Each row is a point on a landscape with many valleys, with its height.
A ball rolls from a point to whichever of its 2 nearest points has the largest drop for the distance, and stops where none of them is lower. Distance is the straight distance between rows; heights are no part of it.
K693: [148 139 172 111 123 133  81  98  91 131 102 152 148 103 183 131 151 142
 135 111 126]  h=391
K556: [120 119 126 134 156 119 119 101 123 157 139  83 121 179 115  81 163  83
 120 149 102]  h=289
K320: [163 143 125 115 119 107  68 105  97 136 125 184 165  59 179 161 137 135
 147 107 108]  h=376
K259: [119 143  95 138 123 184 150 115 142  86 157 144 200 134  72 167  84  86
 149 113 146]  h=526
K415: [191 143 163 152 133 102 140 119 120 109  92 145 132 119 151  97  95 174
 146  82 115]  h=366
K887: [148 145 129 102 107 167 114 133 141  67 155 134 208 101  66 156 114 139
 167  78 103]  h=478
K347: [187 145 118 161 105 103 132 119  70 173 102 140 124 127  86 171 119 157
 117 115 211]  h=460
K979: [126 155  98  85  64 120 106 131  98 132 119 146 114  94 140 204 100 146
 116 146 211]  h=130
K358: [122 133  90 130 117 134 172  90 135 122 100 146 151 165 130 117 103 143
 151 135 137]  h=304
K221: [178 148 103 120  70 185 153 119 127 114 121 140 136 168 112  61  87 121
 122 150 140]  h=510
K637: [123 148 148 129  89 136 104 117 133 159 136 125 103 114 138  99  84 168
  96 161 134]  h=221
K177: [113 102 105  87 106 156 100 114 120 101 130 128  89  85 164  83 150 109
  95 164  91]  h=298
K339: [156 133 199 134 182 173  76 119  97 119 173 108 160  91  85 135 129 105
 122  87 122]  h=590
K255: [167 145 135  97 122 193 136 133 147 157 140 164 157 185 115  94  81 132
 139 151 125]  h=525
K967: [132 104 167  97 131 207  86 164 121 119 166 140 182 139 108 143 154 101
 138 125 134]  h=507
K724: [154  54 108 120 131 151  96  97 105 154 146 187 137  70 113 129 120 176
 158  70 103]  h=200
K21: [121 138 117 102 181 131 175 108 180  78 131 102 104 125 178  95 103  84
 147 109 125]  h=495
K185: [133 163 109 130 120  54 158 154  98 182 118  91 103 119 104 155 223 159
 151 106 128]  h=237
K904: [ 79 113 146 120 187 186 152 142 153 146 129 152 115 178 136 115  95 134
 116 144 126]  h=369
K729: [128 181 157 126 132 176 108 123 129  97 137 156 176 151 143 144  78  71
 119 135 118]  h=537
K215: [138 120 140 116 168 161 135  99 178 140 180 131 181 138  77 138  80 128
 183  81 118]  h=563
K841: [ 87 164 143 140 106  76 104 191 134 105 120  97 100 144 127 130 142 142
  80 177  95]  h=194
K710: [132 139 145 147 102 111 197 158 131 129  58 142 114 144 159 129 167 131
 134  88 112]  h=323
K359: [142 168  85 141  62  82 160 124 116 101  85 129 118 120 128 151 114 141
 122 132 163]  h=139
K832: [151 159 142 100 131  80  91 188 117  93 137 113 128 136 121 125 143 178
 110 175  99]  h=218
K56: [113  71 119 103 146 151  81 135 165 103 191 143 132  66  95 149 122 126
 156  52  71]  h=246
K391: [ 72 148 170 130 102 167 107 147 171 100 153 101 154 118 178 121 100 134
 155 113 194]  h=565
K438: [118 150 132  95 163 172 115  87 108  92 146 139 164 137 127 129 108  99
 130 141 102]  h=556
K151: [176 179 128 121 140  84 158  82 106 165 107  95  97 113 123 121 155 140
 124 126 147]  h=370
K283: [131  81 130  74 147 144 100 120 120 144 136 132 102 110 153 105 173 135
 129 140 110]  h=317
K902: [173 109 127 150 169 117  99 109 116 115 188 101 143 130  49  93  91 134
 130 131  86]  h=587
K342: [105 154 171 161 154 122 156 127 161 185 117 118  90 167 128  86  84 148
  99 139 108]  h=184
K485: [119 130 158 149 129 196 125  94  97 102 145 134 126 103  91  92  57 147
  89 125 125]  h=603
K538: [111 135 166 100 158 192 127 114 161 170 169 144 133 107 138 141  80 146
 138 132 157]  h=321
K989: [133 138 128  76 118 161 126 182 190 122 153 149 131 119 173 144 127  91
 130 169 129]  h=342
K107: [135 128 138  92 136 141 139 122 123  83  82 150 106 155 180  78 137 111
 116 117  67]  h=253
K893: [109 116 138 167 118 154 124 151 101 124  82 175 156 150 158 169 154  64
 100 140 139]  h=207
K921: [ 99 124 116 100 122 142 179 130 136 125  76 122 122 212 153  83 178 116
 154 107  83]  h=205
K828: [145 121 154 120 182 140 128 127 115  72 137 115 104  67 155 126 131  91
 105 115 124]  h=313
K906: [146 160  94 171  44 111 168 117 148 118 104  91 116 151 126  78 125  82
 125 123 148]  h=645
K738: [ 89 194 116 143 125  70 171  91 159 156 113  84  86 121 145 124 133 107
 117 143 102]  h=737
K477: [118 105  90 109 104 144 139 170 167  70 129 157 110 129 156 103 104  89
 108 158  71]  h=372
K616: [159 168 163 166 101 127  99 117 100  74 145 120 192 121  85 153  74 152
 153  78 163]  h=475
K217: [131 149 166 126  96 153  87 150 159 125 179 110 154 104 131 145  97 120
 136 132 170]  h=542
K745: [174  86 145 123 144 139  91 129 137 119 149 177 116  68 156 123 110 103
 137  70  74]  h=447
K439: [124 133 131 160 130 143 120  71  63 104 125 110 181 150  86 147 112 140
 144 113 192]  h=418
K30: [125 125  97 128 151  89 130  87 138 149 147  85  76  95 118  87 130 129
 106 157 102]  h=332
K260: [122 159 187 137 174 102  76 116 116 190 145 128 140 131 145 171 124 147
 128 139 156]  h=549
K85: [112 131 101 117  64 131 127 142 125 124 117  96 134 167 126 109 173 120
 132 156 157]  h=114
K161: [121 171 169 196  91  55 120 191 117 145  92 110 111 149 128 178 131 121
 106 102 159]  h=519
K367: [172 132 127 126 183 100 149  79 119 155 136  77  78 112 106  80 142 121
 116 129 125]  h=350
K102: [147 143 159 134 163 140 182 166 131 106  98 132  63 132 124  96  94 139
  68 134 107]  h=482
K651: [104  75  92  60 152 194 133  85 150 104 190 112  94 122 104  82 102 144
 154  98 132]  h=609
K209: [194 133 117 126 120 147 155  99 131 111 105 161 136 102 156 116 109  78
 129 112 121]  h=481
K397: [102  85 156  94 193 160 127 174 160 127 174 102 122 112 139 148 167 107
 138 136 164]  h=423
K142: [ 88 127  85 124  62 114 187 136 123 172  91 129  78 111 127 132 193 149
 127 135  85]  h=241
K972: [ 93 141 150 132 111 175 120 139 107 122  80 172 158 180 174 141 135 101
 108 146 124]  h=228
K32: [114 122 139 155 156 159 125  61  95 118 144 124 171  97  91 151  94 142
 146  98 158]  h=397
K742: [ 88 164 176 121 152 133 100 157 118  74 132 130 139 121 158 151 104 142
 102 148 120]  h=138
K722: [140 166 131 116 106 158 156 144  98 122  94 121 113 150 136 150 157  87
  95 148 197]  h=567
K90: [115 105  99 111 145 167 145 116 115 111 156  92 157 137  94 135 159 108
 146 152 202]  h=365
K265: [100 140 137 148 133  83 153  76 166 183 124  66  94 117 160  92 164 103
 152 101 126]  h=726
K172: [117 103  99 179 157  54 118 156 115 109 127 120 125 102 113 135 151 153
 123 128 105]  h=364
K159: [150  70 140 103 162 142 154 129 143  79 134 146 108 147 132 100 112 162
 168  54 118]  h=582
K759: [161 122 170 114 111 138 117 128 111 188  79 180 116 123 178 124 148 165
 122 115 112]  h=405
K138: [132 147 160 171 134 130 110 120 130 104 125 166 163 109 146 158  76  97
 122 114 105]  h=516
K804: [147  85  83 140 189  83 113 145 114  73 146 151 120  83 120 130 131 131
 132 105  68]  h=340
K340: [122  88 170  98 202 153 147 134 132 150 119 154  84  89 159 152 129 168
 122 104 141]  h=435
K120: [130 165 130 105 186 146 166  90 125 168 143 102  95 118 112 148 113 127
 104 169 189]  h=398
K441: [ 66 139 129 130 121 132  81 117 131 133 140 116 153 184 132 102 117 133
 117 178  97]  h=235
K336: [120 132  58 123  62 123 122 104 114 179 111 157 149 174 108 151 139 106
 118 185 138]  h=327
K680: [ 86  68 120 142 142 159 165 118 113 177 103 146  64  95 121 122 135 165
  86 131 148]  h=280
K297: [153 128  81 150  52 146 118 109 129 164 121 180 172 166 115 143  98 102
 133 163 138]  h=339
K489: [ 87 167 137 127 141 119 125 144 114 121 109 125  95 130 142 143 130 131
  70 176 119]  h=172
K589: [122 143 141  95 135 118 138 112 174 116 138  76  99 151 150  48 108 166
 145 127 112]  h=665
K565: [189 112 184 134 120 153 114 116 133 108 136 147 155 113 133  89  80 170
 161  63 107]  h=384
K332: [118  74 116 111 156 145 166 199 171 145 116 172 120 177 128 151 144 134
 132 139 115]  h=421
K76: [130  99 116 159  98 107 117 120  79 169  77 150 153 151 120 136 189 151
 137 119 126]  h=168
K245: [131  94 118 117 163 110 172 113 179  71 133 114 112  98 165 107 101 143
 181  69 132]  h=545
K886: [150  94 114  47 149 151  90 126  98 106 146 158 146  93 139 139 169 145
 148 137  93]  h=338
K220: [118 121 132 142  82 180 170 168 135 136  67 178 109 160 161 109 130 102
  93 133 113]  h=252
K352: [119 116 139  73 143 187 116 126 143 145 162 162 114  55 152 162 114 138
 116 149 142]  h=301
K926: [ 91 109 134 154 142 113 117 141  86  87  89 168 149  92 151 174 131 188
 125 114 140]  h=267
K308: [107 101 139 185 138  74  80 131 113  93 141  76 123 101 130  98 155 120
 113 130 109]  h=337
K307: [138 138 153 167 126 102 170 134 126  99  71 138 129 134 153 119 111 149
 132  91 133]  h=345
K718: [130 158 177 126 211  94 124 120 138 180 123 119  98 126 152 139 138 139
 110 136 110]  h=562
K536: [147 126 134  95 152 201 131 107 166 151 169 162 150 167 110 103  65 102
 151 110  91]  h=540
K346: [ 76  92 112 133 135 125  90 106 145 139 148 106 146 177 145  79 144  91
 141 150  82]  h=261
K796: [ 86 185 133 137  93 120 123 101 124  91 107 114 142 161 148 115  64 155
 120 141 148]  h=153
K386: [140 170 113 116 120 145 146 134  95 120 108 149 146 170 108 184  98 111
 111 158 192]  h=555
K609: [165  76 138 112 100 171  96 162 179 155 192 140 159  81 103 141 129 120
 168  97 132]  h=504
K154: [ 57  86 112 130 117 142 125 105 105  72 113 121 149 142 128  91 110 199
 138 128 118]  h=623
K399: [ 84 110  82  96 143 134 166  72 104 130  88 118 121 196 127  83 174 121
 143 124  86]  h=242
K945: [124 136 129 117 113 107 172 147 101 188 121  84  78 126 112 125 242 123
 135 119 102]  h=206
K836: [159 134 129 170 114  96  80 103 116 158 139 132 180 174 107 123 123 103
 138 142 110]  h=561
K590: [153  80 168 113 163 164 139 117  89 129 109 143  73 103 132  98 133 169
 103  96 131]  h=452
K324: [142 188 115  75 105 103 106 106 144 135 145 119 130 133 153 142 109 138
 132 171 142]  h=448
K923: [186 131 151 177 147  98  91 108 106 150 150 130 171 150  80 108  96 147
 141 119 105]  h=573
K751: [157 108 119 108 113 151 143 182 119 158 125 162 104  99 104 162 135 176
 100 165 167]  h=165
K861: [146 165 103 105  54  99 136 152  98 114 103 120 105 126 116 179  84 153
 113 127 221]  h=115
K234: [129 127  99 117 149 122 164  97 111  97 112 111 137 122 120 139 136 150
 144 135 167]  h=331
K123: [ 70 160  92 139 154  48 173 107 134 133 109  89  87 103 138 149 170 124
 124 137  85]  h=745
K865: [ 75  88  81 123 115 133 172 132 124 155 102 136  63 113 115 114 153 154
  88 154  99]  h=263
K937: [103 128 151 132 138  91 101 156  94 132  92 160 141 132 140 148 144 226
 128 132 111]  h=249
K833: [122  57 157 171 134 151 114 179 134  99 154 143 151 122  82 128 105 170
 148  84 130]  h=393
K74: [129 107 160 134 183 120 134 109 125 117 131  84  76 107 153  86 154  91
 111 106 122]  h=351
K890: [107 127 120 126 159  80 139 150 163 114 145  60 116 175 114  89 169 106
 135 152  99]  h=326
K109: [136  80  91 179 104 111 122 162 115  97 117 162 147 136  84 121 102 163
 119 140  93]  h=371
K3: [154 153 129 129 144 158 132 132 123 126 157 149 190 153  76 196 101 105
 146 134 166]  h=548
K684: [138 100 119 159 153 153 184 110 143 171 119 123  89 153 108  90 114  93
 111 122 146]  h=420
K626: [116  91  59 108 115 141 140 127 115 154 114 161 146 153 108 154 168 119
 126 182 131]  h=314
K49: [139 180 116 106  81 109 154 150 117 116  89 106 104 121 165 179 171  63
 114 125 196]  h=580
K880: [112 119 186 137 157 180 141 147 162 181 143 138 123 147 137 125  91 164
 127 127 171]  h=341
K528: [189 105 101 149 163  97 140 126 136 114 168  98 131 123  69 104 116 123
 140 131 126]  h=604
K988: [134 106 144 134 133  80  77 115 155 173 141 129 134 111 164 110 145 143
 152 121  92]  h=378
K417: [181 175 149  89 126  86 114 175 147 109 116 131 125 141 165 125 145 126
 125 154  84]  h=245
K771: [130 129 159 109 176 146 151 132 125 162 127 127 113  99 141 167 147 143
 122 134 196]  h=416
K329: [ 98 111 122 126 141 106  84  60 155 169 162 126 133 100 149 108  89 156
 146 136  88]  h=363
K301: [125 212 124 107 126  35 122 142 115 146 105  98 107 122 161 192 179 100
 127 127 131]  h=479
K911: [112 119 103 159  86 146 107 143 100  64 128 141 143 110 118 135 119  77
  83 163 119]  h=189
K353: [ 81 108 159 146 108 119  96 172 164 128 116 154 133 101 189 151 127 131
 119 136 117]  h=491
K584: [ 75  60 102 150 129 139 102 155  95  97 146 127 140  91  95 158 159 158
 117 149 151]  h=400
K835: [142 122 166  74 163 171  74  93 115 128 183 116 138 117  98  97 108 154
 133 122  80]  h=585
K13: [ 87 193 136  98  91  63 102 145 129 155 114  97 114 152 158 184 154 115
 125 143 145]  h=468
K455: [159  95 125 121 174 149 211 132 147 131 118 113  52 161 105  77 118 127
 120  93 141]  h=449
K232: [169 145 105 147 110  77 114 148  64 165  82 162 144 156 108 145 187 167
 123 126 102]  h=150
K472: [117  99  71 144 117 110 153 156 152 136 118 174 128  79 135 184 123 138
 123 154 142]  h=511
K134: [110 154 130  96 118 144 113 182 186 135 153 121 105 139 158 110 120 108
 102 192 113]  h=367
K34: [183  78 142 128 114 142 131 139 130 161  94 192  96 145 146  92 116 147
 117  97  79]  h=415
K321: [ 77 127 106 122 117 165 154 147 166  68 107 139 112 130 185  94 107  81
 115 140 111]  h=334
K499: [153 189 155 101 123 139 131 146 141 162 112 145 142 200 137 126 105 134
 118 163 133]  h=538
K216: [ 99 177 140 180 114  96 149  90 106 200 112  80 112 177 102 141 149  88
 113 123 159]  h=539
K188: [156 181 191 162 110 113  83 121 112 106 136 135 165 110 137 162  65 129
 137  91 154]  h=497
K150: [126 132  74 155  88  63 142 133 142 105 117  85  99  94 130 115 169  97
 120 146 109]  h=618
K999: [130  85 160 176 132 130 104 140 126 107 136 117 144 132 121  96 122 122
 129 110 119]  h=368
K686: [106 102 140 153 114 191 165 145 131 128  87 174  86 136 154  96  83 123
  79 124 122]  h=270
K974: [146 146 139 124 114 111 154 163 128 216 115 125  93 159 103 135 193 117
 106 152  98]  h=178
K298: [137 144 157 168 130 113 137 117 158 163 121 150 106 131 134 100  51 155
 101 136  90]  h=204
K206: [100  68  97 160 125 114 106  85 124  71 138 129 154  77 148 117 128 102
 158  87 102]  h=626
K148: [127 149  96  80  90 195 132 110 144  75 152 148 194 119  90 145  98 129
 160 118 126]  h=500
K246: [124 164 129 129 146 118 195  90 117 197 105 106  76 120 117 142 151 137
 110 132 157]  h=381
K947: [126  74 143 167 137 184 132 127 115 123 118 173 155 111 151 151 135  47
 123 101 141]  h=240
K899: [119 154 120  87 196 136 172 153 179  96 145 105 102 156 151 110 119  86
 129 154 119]  h=446
K18: [118 162 178 123 174  92 117 135  99 164  89 126  97 130 165 142 186 125
 100 127  85]  h=571
K532: [174 111 126 130 117 157 105  73 136 127 153 151 125  58 138 103  87  97
 132  93  96]  h=462
K63: [167  58 156 112 138 178  94 159 142 158 174 146 159 133 104 135 153 110
 160  96 128]  h=488
K675: [120 122 107 110  53 162 129 148 116 130 119 143 108  95 137 142 121 156
 100 163 185]  h=146
K519: [193 137 160 182 157  86 133 176  98 134 106 127 130 109 118 158 160 141
 129  95 180]  h=492
K459: [170 118 159 106  90 158  83 170 168 114 191 104 164  79 117 133 140 127
 163 112 153]  h=524
K351: [162 107 115 102 157  98 123 171 150  79 152 103 130 108 134 122 168 105
 145 138 114]  h=546
K449: [ 90 154 163 132 155 110 134 111 177 160 133  76 121 150 181 105 148  96
 147 123 142]  h=714
K665: [113  68  87 146 108 132 105 165  85  76 137 153 154 107  76 142 134 181
 124 146 115]  h=383
K204: [149 127 136 115 116 161 141 175 185 130 141 183 117  98 158 143  76 112
 112 143 110]  h=315
K699: [158  87  78 159  84 135 129 144 133 134 134 183 171 142  81 141  94 135
 138 148 105]  h=354
K544: [103 127 136 140  81 118 143 153  62 159  66 125 126 154 124 172 223 141
 124 113 166]  h=176
K849: [144 187 152 141 114 167 166 139 149 115 134 123 130 147 126 130  58 130
 127 127 215]  h=700
K995: [109 163  80 124  97 114 213 119 158 153  91 135 117 176 113 127 108 170
 142 146 137]  h=281
K732: [126 198 118  92  96  66  82 112 133 174 132 102 130 173 137 160 113 122
 135 162 145]  h=457
K666: [ 89  94 146 106 186 173 143 175 152 114 143 168 156 173 119 158 111 138
 143 132 116]  h=396
K330: [ 98  86 105  96 155 179 132 154 151 127 177 107 142 141 114 131 161  91
 143 159 172]  h=390
K106: [ 90 105 128 145 119 170 135 108 119  88 125 132 113 129 115  74  59 171
 107 129 109]  h=612
K412: [ 89 146 134 145 130 120 106 106 183 154 172  78 150 138 152 125 117  82
 153 145 176]  h=698
K135: [129 139 116 118  91 130 104  91  94 100  86 141 124 129 167  84 152 104
 100 143  71]  h=278
K615: [161 136 116 133  88 108  93 107 162 168 155 117 139  91 166 141 146  58
 142 141 157]  h=414
K546: [148 169 143 136 157  63  84 140 113 127 117 121 149 131 167 175 180  74
 135 133 120]  h=498
K621: [114 101  91 113 155 118 115  62 154 146 180 102  96 104 115  81  87 133
 133 142  99]  h=348
K875: [107 131 112 125  63 114 123 143 152 138 101 131 159 186 156 112 156 121
 147 146 108]  h=145
K190: [178 152 155 139 127 136 111 132 112  61 145 130 204 129  91 137 104 128
 165  90 119]  h=450
K289: [160 133 130 104 182 116 172  99 164 146 121 149 110 135 147 116  89 142
 150 112 103]  h=485
K112: [151 128 123 131 140  62 153 182 136 159 105 122 113 136 126 132 197 171
 150 106 101]  h=265
K941: [131 122  91 162  51  86 160 120 164 136 117  80  97 114 129  70 148 118
 136 123 114]  h=632
K781: [108  40  92 113 177 164 153 100 137 124 145 152 105 170 118 121 139  98
 158  86 133]  h=493
K670: [124  73  82 161 128 103 103  93  91  71 139 131 172  70 106 124 131 152
 169  85 112]  h=642
K725: [ 99 162 118 109  93 115 162 127 131 159  83 130 146 212 143 121 180 129
 148 140  83]  h=171
K594: [ 84 113 127 133 136 147 110  46 116 128 149 124 143  85 125 127  81 170
 143 119 136]  h=379
K270: [144 130 169 120 150 185 103  94 100 121 163 134 145 106  64 114  70 178
 118 104 101]  h=594
K707: [ 89 152 160 106 150 165 132 106 124  80  93 138 115 121 204  91 117 101
 108 124 108]  h=287
K939: [145 188 177 117 128  94 129 144  67 128  77 106  93 133 145 128 193 144
  96 123 104]  h=581
K569: [106 187 159 187  79  67 128 119 104 170  95  88 113 171 118 153 112 124
 114  97 162]  h=527
K78: [123  92 107 129 114 109 108 108 179 161 147 125 141 102 175 123 145  93
 163 124 123]  h=395
K860: [ 89  80 145  75 155 181  96 141 157 112 176 154 108  73 130 144 108 158
 128 100  95]  h=279
K437: [176 144 133 119 183  81 109 129 130 115 154  91 135 104 138 130 170  90
 144 133 125]  h=522
K558: [102 185 107 121  82  90 155 120 106 112  97  73  93 122 150 149 191  65
 110 128 153]  h=592
K502: [120  53  97 113 120 165  94 105 144 132 167 181 139  69  95 149 112 144
 163  51  80]  h=220
K629: [148 156 163 111 161 147  78  94  81 128 161 114 159 137  97 130 122 128
 119 149 128]  h=572
K549: [111 175  96 127  82  81 169 153 127 104 102  88  94 123 137 129 186  86
 111 145  96]  h=605
K461: [125 144 123 106  62 110 128 136  89 143  86 103 133 159 133 154 190 155
 147 119 193]  h=151
K238: [162 166 115 185 132  77 137  93  75 142 112 119 129 130  78 158  88 150
 115 122 183]  h=451
K373: [157 200 140  99  98 123 137 136 103 148  87 163 136 191 129 178  80 150
 114 143 170]  h=547
K575: [185 161 134 138 114  95 108 166  74 117  92 165 133 128 125 154 141 145
 102 137 121]  h=129
K325: [156  79  82 105 185 100 133  89 110  99 139 138 108 130 112 102 131 129
 145 104  77]  h=306
K86: [201 100 101 121 108 174 164 117 125 113 119 158 120 127 110  91 103 101
 123 122 124]  h=496
K766: [ 93 147 107 177 116 151 126 105 149 110 171  88 165 144 112 121  90  65
 144 135 193]  h=678
K641: [103 139  63 132 124  72 141  99  72 161  97 120 110 124 100 157 197 135
 110 159 102]  h=284
K55: [ 69 158  95 112 127 131 104 108 143 109 166  93 147 167 116 107 100 132
 136 189 134]  h=208
K322: [174 144 188 136 130  99  85 179 149 125 141 123 114 121 153  95 120 123
 105 136  83]  h=271
K341: [ 95 167 129 137  78 132  86 103  99  67 123 135 158 129 137 116  70 152
 110 152 110]  h=128
K223: [123 102 145 134 138 180 109 129 128 108 149 135 132  81 149 136 137  64
 111 127 142]  h=274
K740: [127 137 120 197 104  88 125 121 103 168 117 101 154 203  73 126 140 102
 119 143 141]  h=550
K398: [126 185 167 113 104 151  67  95 102 100 160 119 191  97  79 167  82 173
 146  86 139]  h=499
K509: [ 67 132  92 145  99 134  89 148 118  85 165 127 138  87 105 185 105  90
  86 178 152]  h=219
K187: [ 94 187 125 125 152 137 161 182 183 124 137 108 115 183 136 119 101 103
 110 182 137]  h=399
K617: [153 179 140  99 111  90  89 120 160 138 148 112 121  81 187 144 124  99
 130 149 136]  h=432
K10: [117 131 149 135 166  98 109 116 148 177 129 170 171 131 151 178 106 176
 164 122 126]  h=536
K466: [114 156 163 113 107 114  89 131 104 147 122 130 115 121 135 135 109 215
 105 155 144]  h=234
K640: [ 99  79 122 128 168 151 162 176 143 160 113 134 117 195 119 128 184  88
 121 139 123]  h=443
K249: [154 113 131 167 127 140 141  96 102 169 103 135 116 133 117 111 137 102
 103 128 144]  h=404
K776: [180 116 133 181 131 101 130  99 100 198  95 143 103  94 138 125 157  99
 108 102 128]  h=392
K226: [170 138 123  86 124 121  57 134 119 122 161 161 175  80 139 160 150 120
 150 137  84]  h=358
K372: [142  83 135 135 161 143 107 156 111 110 173 131 163 106  53 147 128 177
 152  95 121]  h=417
K529: [104 148 119 132 165  88 124 135 169 145 125 156 168 147 164 192 122 104
 152 150 120]  h=521
K719: [138 153 115 110 166  90 144 100 181 147 130 143 143 145 161 135 106 115
 161 142  96]  h=503
K537: [126  86 136 134 145 102 174 171 133 125  82 124 110 161 134 112 188 160
 152  86 106]  h=294
K916: [ 85  99 151 104 156 145 133 199 164 111 140 112  93 104 163 141 162 127
 108 151 151]  h=453
K104: [129 166 101 164  65 127 122  86 136 111 141  84 138 143 127  87  84  83
 129 140 178]  h=659
K385: [147  46 116  91 179 184 132 124 108 121 153 154 130 130 105 142 165 102
 151  97 131]  h=465
K406: [ 96 182 104 152  83  69 154  98 121  84  78 119 137 139 153 157  87 156
 140 117 159]  h=163
K464: [ 95 154  87 111  71 122 210 132 165 189  95 129  90 136 133 149 147 162
 134 142 139]  h=262
K22: [199 155 109 137 106  88 146  85  95 209 100 128 103 116 115 117 179 122
 134 113 121]  h=380
K554: [166 163 156 128 108  98 119 118 157 142 139  87 143 173 123  78 110 162
 151 132 135]  h=679
K317: [172 124 147 114 181 148 162 115 107 115 117 154  86 113 122 107  84 160
  99 121 105]  h=466
K355: [132 108 113  87 172 168 118  85 149 131 200 102 156 109  35 129  94 150
 162  91 102]  h=583
K588: [194 136 139 145 139 103 156 160 104 139 119 111 122 122  86 142 142 187
 133 118 200]  h=474
K182: [132 186 157 112  92 114 124 132  71 126  99  77  91 160 116  98 170 142
  86 148 133]  h=588
K129: [144  91  86  94 137  99 151  95 123 120 105 122  93 149 131  80 161 139
 145 105  75]  h=276
K292: [107  85  57 121 149 118 151  94  82 156  96 157 122 126 108 151 181 131
 117 160 111]  h=299
K919: [175  68 143 115 141 153  97 127 115 115 130 173 125 142 149 100 137  94
 137  88  71]  h=429
K323: [125  95 108 112 155 131 120 149 163  65 176 109 150 119 120 119 133  78
 153 126 101]  h=574
K681: [114 114 117  74 168 186 137  69 135 112 181  92 145 129  92  91 102 156
 163 115 145]  h=596
K442: [116 112 131 154 105 192 150 160 142 111 125 181 110  83 132 141  67 113
  84 143 134]  h=292
K523: [ 58 135 144 134 112 171 120 143 149 120 149  74 139 142 146 106 126 140
 148 133 223]  h=584
K593: [149 158 172 141 150 123 108 169  82  70 123 145 140 117 111 158 106 170
  98 135 136]  h=99
K687: [119 170 140 155 116 111 175 141 148 219 109 134  85 161 111 127 128 119
  91 154  85]  h=161
K413: [132  87  83 132 105 126 105 114 132  55 162  96 164 105 118  98 148  73
 156 128 112]  h=601
K933: [138 170 155 151  97 144 130 147 147 139 138  93 127 173 111  97  84 142
 119 143 194]  h=689
K380: [ 64 115 135 124 105 138 142 121 138  74 100  98 134 156 162  71 129 179
 152 112 133]  h=635
K782: [116 113 107 155 135  95  90  93 101 140 148  85 128 124 102 107 157 104
 110 160 121]  h=312
K89: [170 134 197 133 124 159 114 133 149  90 150 120 177 110 138 117 100 130
 172  66 138]  h=410
K685: [ 83  96 120 149 122  88 121 183 177 117 138  81 133 170 133 104 178 109
 140 143 115]  h=360
K619: [145 166 154 155 138 100 104  77  83 141 128 100 167 167 103 149 105 138
 147 112 187]  h=434
K263: [101  92 119 150 110 100 122 176 169 147 119 173 113  72 170 164 123 165
 131 129 118]  h=501
K53: [169  77 110 127 129 145 121 131 105 164 133 178 122  77 113 137 125 174
 123 121 133]  h=185
K382: [112 126 100 145 124  98 104 159 118 121 157 110 114  89 105 181 141 111
  96 176 174]  h=244
K364: [160 153 163 179 126  76 142 195 139 155 104 116 123 145 128 167 167  95
 117 116 152]  h=509
K430: [109 100 132 103 116 127 132 126 157  76 123  87 105 141 169  52 138 141
 154 100 109]  h=650
K98: [ 93  44 110 150 162 137 175 144 158 137 122 119 109 198 114 103 157 104
 157  88 142]  h=476
K517: [ 93 136  70 141 133  61 124 140  94 153 125 101 111 123  87 185 190 134
 112 173 153]  h=268
K350: [ 46  82 145 147 130 157 131 172 149  99 117 141 122  95 175 152 133 127
 115 131 154]  h=477
K851: [172  76  97 102 174 170 139 132  90  96 162 142 126  84  58 140 138 137
 125 107 122]  h=441
K65: [143 135  88 120 155  93 166 146 138 158 107 165  91  74 147 184 152 122
 109 154 128]  h=523
K54: [ 97 129 108 148  63 180  91 123 114  67 154 133 146  92 106 101  78 111
  95 154 111]  h=160

For each start below, name the point where the ball stops.
K351: K30
K836: K30
K939: K151
K89: K687
K297: K341
K916: K142
K209: K107
K589: K190
K21: K893
